Each row is a point on a landscape with many valleys, with its height.
A ball rolls from a point to the lowest of its 5 nearest points, and stops where none of them is lower. Distance is the straight distance between rows; heights are no part of it.
Z208 h=626: [171 179  70 164 108 111 139 113 101 114 147 122 163  78 159  99 131  99
 114 100 166 129 110 111 174  84  99 134 140 148 144 107 106 135 115 130]
Z999 h=844: [146 206 141 150 142  98 109 102 140 100 100 149 122 127 137  93 150 150
 127 145 160 153 158  72 117  97 126 128  90 156 107 154 150 139  76 138]
Z826 h=450: [157 126 112 123 158 167 133 133  92 136 163 121 115  58 171 106 106 147
 109 139 167  95 137 137 140 132  88 114 142 101 155 124 124 127 148 175]
Z944 h=896: [189 206  93 135 144 121 103  80 131  99 104 139 159 116 151  52 170 152
 118 117 191 144 143  79 141 110  99 128  91 183 104 142 116 116  89 143]
Z347 h=168: [119 149 128 137 161 133 123 133 164 127  98 154 121 196  91 126 182 142
 141 123 122 147 157 117  85 134 153 134 123 143 115 160 210 146  97 107]
Z412 h=442: [166 138  80 135 149 146 128 120  95 147 136  88 138  63 186  75 143 120
 110 154 186  92 136 140 137 142  55 141 116 113 153 132 137 110 128 187]
Z808 h=334: [148 113 111 112 172 147 138 120 100 146 107 103 127  65 188  65 143 144
 119 129 193  88 161 123 101 151  55 126 101 107 134 119 153  95 123 191]
Z837 h=351: [140 137 155 127 136 162 137 152 117 126 152 166  94 112 149 120 132 146
 140 135 157 123 155 131 141 141 115 127 135  82 173 123 135 115 137 162]
Z957 h=485: [144 100 137 138  59 132 135 133 122 116 171 113 137 130 110 196  89  77
 131 142  90 138  67 143 167 120 151 128 153 125 129 102  61 116 143  91]
Z694 h=447: [ 83  84 146 123 101 160 138 164 140 135 170 138 122 154  98 170 112 123
 122 128 123 150 126 162 137 148 139 140 140  69 141 127  97 109 133 129]
Z483 h=569: [165 148 132 108 148 157 131 104 104 132 120 122 130  79 184  69 154 156
 122 131 194 103 167 107 127 127  67 148  94 116 133 126 154 113 127 191]
Z562 h=391: [ 85  76 135 105  88 128 117 123 156 150 171  92 135 155  85 190 111  96
 114 142  76 159  82 163 149 146 136 156 137 105 106 131  82 129 129  98]
Z503 h=496: [136  85 149 124 143 160 139 137 102 137 173 147 112 105 141 126  79 131
 135 130 158 117 145 143 131 140 107 101 151  72 182 121 104 126 169 156]
Z537 h=820: [178 181  93 143 125 111 112  93 110 113 130 138 154 115 156  73 153 129
 117 117 185 126 133  97 157  95  88 141 119 155 126 128 125 125  98 158]
Z377 h=810: [198 170 101 132 154 145 123  87 115 114  79 125 165 142 167  60 195 157
 125 161 212 138 144  76 134 148  66 160 106 161 109 151 130  99  90 180]
Z447 h=396: [133 151 167 123 161 138 135 111 146 104 100 174  66 142 168 119 177 187
 138 139 156 135 170  93  75 128 114 151  88  93 127 154 169 117 102 144]
Z54 h=261: [ 80  98  93  90 107 106 131 110 136 107 125  97 152 145  30 140 136  94
 142 111  34 119 107 171 187 116 196  81 163 182  78 152 140 153 151  85]
Z787 h=297: [140 130 166 118 160 171 143 106 114 120  98 135 100 103 197  82 156 182
 138 120 189  98 194 105 104 132  58 146  91  84 141 117 150 107 125 174]
Z730 h=717: [141 197 143 165 133  72 119 139 129 105 109 143 146 135 129 100 143 152
 130 123 137 146 148  87 103 106 133 106  89 180 125 141 140 134  92 103]
Z672 h=378: [ 52  82 146  93 138 143 134 154 152 149 147 142  92 170 106 149 132 130
 114 114 120 154 129 162 113 146 141 158 127  50 134 126 112 125 112 129]
Z947 h=313: [145 185 169 161 186 139 106  97 174 119  77 153  96 179 133  82 179 199
 152 161 156 144 161  61  55 151 157 115  88 166  93 163 196 146 118 110]
Z642 h=208: [105 136 118 135 144 109 133 135 124 123  89 136 162 200  84 128 173 130
 147  94  69 153 152 130 123 132 147 106 123 185 102 151 209 153 138  76]
Z153 h=385: [156  76 121 100 156 174 124 140  99 151 164  99 112  58 154  98  51 121
  99 154 168  82 118 130  92 161 110  92 147  96 168 108  82 109 166 160]
Z674 h=443: [152 103 135 147  54 123 141 130 102 106 179 119 161 100 104 190  75  88
 142 129  92 123  56 127 163 110 165 118 157 152 133  90  47 126 166  86]
Z567 h=275: [152  93 113 110 174 150 132 138  99 163 122  78 114  48 168  74 109 140
 107 134 185  77 168 134  98 176  72 118 108 101 154 114 117  95 144 190]
Z263 h=519: [157 150 114 165  73  91 122 133 101 114 138 111 155  91 126 157  89  87
 136 119 105 114  69 127 171  96 160 120 156 155 146  80  77 129 152  93]
Z137 h=283: [ 96 131 127 113 180 153 131 141 172 133 111 151  84 186 112 138 177 141
 126 123 123 143 150 144  77 130 147 151  97  87 134 160 193 130  93 127]
Z757 h=253: [118 133 161 114 151 162 140 125 141 110 132 157  59 145 137 142 163 156
 151 128 161 130 162 134  94 156 128 148 104  70 170 142 153 110 111 143]
Z402 h=471: [140 118 108 134  71  86 134 130 127 102 149 102 146 138  84 184  96  72
 155 140  63 115  52 141 163 123 183 109 149 169 123 112  77 100 156  75]
Z633 h=389: [108 110 130 120  85 116 119 135 140 139 136 123 138 155  96 188 117  92
 126 149  92 155  99 151 148 139 149 150 139 117 125 128  99 122 128 103]
Z268 h=441: [143 116 102 130 142 155 134 144  88 157 172 123 126  61 153 104  77 127
 103 131 165 101 127 129 138 141  89 111 169  91 157 115 100 135 146 162]
Z794 h=343: [ 42  62 172  71 125 114 143 141 172 168 118 119 116 170  86 165 101 132
 104 132  70 137 131 157 108 126 166 165 157  97  80 139 119 174 130 132]
Z893 h=477: [ 91  59 143 112  58 152 134 131 141 143 196 101 135 149 102 200  86  94
 116 130  86 152  65 153 160 123 136 127 133  97 123 123  72 111 142  97]
Z655 h=449: [126 130 147 146 102 140 129 141 117 126 139 164 121 124 128 155 121 119
 140 134 134 132 146 147 157 124 132 138 135 101 172 122 116 126 129 138]
Z251 h=303: [157  81 135 147  62 161 155 149  81 149 190 120 169  97 150 168  43  92
 133 129  99 128  80 135 146 104 116 103 182 137 150  88  47 135 166 112]
Z186 h=616: [154 165  75 163  93 107 131 130  97 121 138 119 165  81 149 117 115  84
 118  90 148 110  80 127 186  87 115 127 146 157 138  87  95 129 124 130]
Z993 h=225: [ 99 136 115 117 132  93 130 132 116  91  77 125 159 173  81 140 176 133
 157  96  53 132 117 137 151 133 157  93 121 202  95 151 190 148 172  83]
Z99 h=472: [153 125 134 155  77 138 134 139  94 136 176 132 146 107 125 166  90 114
 123 133 120 117 100 131 163 123 124 124 179 125 165  94  67 128 148 123]
Z433 h=617: [161 152  80 145 134 146 128 124  83 141 163 117 144  59 163  95 125 109
 113 128 158 102 120 137 150 114  97 128 148 128 154 118 122 138 132 164]
Z434 h=462: [139 136 128 163 100  82 115 152 134 105 112 130 140 155 102 166 130  94
 137 141  80 130 102 148 139 124 163 123 134 155 136 123 117 122 141  88]
Z416 h=197: [144 100 164 101 189 148 127 128 103 151  78 114 103  68 193  76 139 152
 131 121 179  88 197 120  95 159  70 113  98  71 163 110 150 105 138 164]
Z161 h=88: [138 105 182 101 168 180 145 125 116 136 103 152  86 100 171 113 136 157
 150 117 163 105 191 123 107 152 104 115 110  64 169 117 141  99 144 165]
Z579 h=295: [127  44 137 123  88 192 157 149 103 147 199 119 150 128 142 153  50  97
 125 128 136 144 101 146 128 125 106 102 169  92 143 116  81 116 171 128]
Z248 h=298: [ 91 111 127  94 112 104 119 128 147 139  94 115 145 165  72 148 147 107
 136 119  50 136 128 161 136 135 165 133 138 161  91 143 168 156 127 111]
Z928 h=435: [131 150 139 162 137 112 131 162 145 127 112 167 112 172 122 155 131 119
 131 139 125 153 155 128 116 119 137 130 102 135 140 139 164 131 108 117]
Z713 h=323: [ 70 109 138  87 196 155 127 129 166 139  99 141  54 153 122 137 182 157
 153 110 127 139 157 161  62 139 157 150 103  55 131 145 166 130  98 133]
Z820 h=550: [148 184 130 169 110  70 117 129 119  98 124 146 153 124 133 109 124 132
 123 114 144 133 144  99 134 100 130 121 100 169 125 117 135 127 105 120]
Z912 h=446: [115 108 109 116  99  88 129 118 138 112 136 108 139 153  72 180 109  86
 132 128  57 131  76 156 168 135 177 122 144 157 111 137  88 131 151  86]
Z502 h=274: [ 79 103 109  75 119  91 122 123 157 122 111  97 157 147  57 131 131 111
 135 106  37 137 123 165 173 129 191 104 164 173  75 140 146 171 146  98]
Z470 h=414: [139 177 163 155 168 118 115 120 154 116  94 145  95 159 137 114 168 186
 148 149 152 148 155  68  58 135 144 124  99 141 108 172 191 136 102 133]
Z881 h=335: [108 131 142 117 192 159 128 105 184 121  73 155  63 180 147 136 216 182
 146 134 162 135 166 108  31 140 127 135  85  80 114 171 198 117 101 126]
Z293 h=931: [204 174  69 145 141 145 136  91 102 122 120 111 156 111 161  64 181 120
 123 141 191 116 115  95 151 134  52 139 140 160 120 146 125 111 121 160]
Z386 h=349: [ 87 112 116 115 143 102 134 145 169 133 101 131 119 189 106 144 133 113
 114 131  87 146 130 167 114 146 148 157 133 113 108 136 166 140 108 112]
Z477 h=316: [140  89 107 108 163 145 130 133  99 167 153  94 116  37 168  83  86 127
  99 140 194  87 138 144 105 164  79 111 124 100 152 113 108 109 144 184]
Z172 h=507: [130 156 108 169  90  61 116 129 126  98 121 123 149  98 122 137 103 109
 142 111 113 107  91 122 174  95 151 123 121 183 139 102 118 109 135  95]
Z570 h=293: [ 76  89 143  83 118 102 127 120 166 142 112 102 145 155  78 149 113 124
 132 118  41 143 121 158 147 130 184 133 160 134  68 135 133 159 142 110]
Z233 h=603: [152 200 144 149 153 108 111 127 138 106 115 154 112 147 137 111 152 172
 143 139 142 139 161  88  86 118 143 126  88 166 128 157 164 128 100 120]
Z597 h=473: [135 129 104 142  86  65 127 141 129 108 129 119 124 139 104 176  99  90
 138 133  70 117  87 148 158 119 168 115 137 161 141 114 104 115 152  86]
Z707 h=646: [163 133  76 166  86 129 134 141  84 132 154 113 160  71 147 120  92  85
 120 106 145 107  83 147 178  99 114 123 165 154 154  75  79 147 132 125]
Z119 h=59: [139  47 125 124  92 186 158 165  96 152 187 127 161 105 152 163  13  90
 117 125 127 136  82 147 110 120  92  87 166 121 155 105  66 121 171 125]
Z748 h=328: [ 63  55 154  69 100 116 120 130 156 161 161 105 122 150  85 177  99 107
 100 128  61 137  98 144 145 102 158 147 154 126  71 137  96 156 145 102]
Z327 h=64: [108 169 141 167 157 115 124 128 130 112  72 140 157 202  96 118 184 165
 146 119 100 152 138  95  96 134 148  82 101 190 109 152 195 147 124  80]
Z659 h=492: [144 177 102 160  98  96 110 128 120 107 129 137 151  87 143 112 114 100
 118 100 148 122 127 123 168  91 120 127 129 153 154 105 111 125 106 122]
Z717 h=317: [ 61  94 142  90 131 123 120 139 181 154  98 116 126 167  88 144 122 132
 119 117  67 129 135 160 131 141 176 163 166 121  77 126 148 167 125 130]
Z587 h=327: [ 90  95 121  97 116 106 126 133 159 142 126 112 136 167  84 167 118 101
 102 135  70 149 108 170 148 149 164 156 145 134  79 121 109 145 125 102]
Z187 h=621: [167 181 134 124 138 150 117  80 130 126  96 137 129 117 181  67 167 183
 117 134 195 118 162  76 110 120  79 166  89 116 111 140 136 110  93 171]
Z807 h=365: [ 51  69 164  89 111 126 128 144 167 158 150 119 111 158  88 165 103 137
 102 128  94 152 108 152 127 130 141 165 141  91  87 117 101 144 129 117]
Z495 h=77: [142 162 144 162 119 121 121 133 119 122 141 153 124 112 154 132 118 120
 128 128 153 131 144 113 152 114 136 140 116 122 153 116 127 131 114 142]
Z759 h=264: [127 205 163 166 197 127  93  94 154 131  74 135 125 177 117  66 191 209
 158 140 150 141 168  63  61 143 160  96 101 187 113 160 186 157 114 109]
Z122 h=140: [129 150 138 139 157 121 133 143 138 106 119 185  84 160 138 147 156 151
 140 142 137 149 143 118  89 127 138 143 105 114 139 147 170 115 101 131]

Two balls start at each pair of points below. Name the first point that both come to, or write none.
Z402, Z434 => none
Z957, Z912 => Z587
Z707, Z263 => Z251
Z433, Z172 => none
Z944, Z826 => Z161
Z153, Z694 => none

For each start below, name the point where the ball stops.
Z248 => Z327
Z717 => Z327
Z293 => Z161
Z377 => Z161
Z794 => Z327
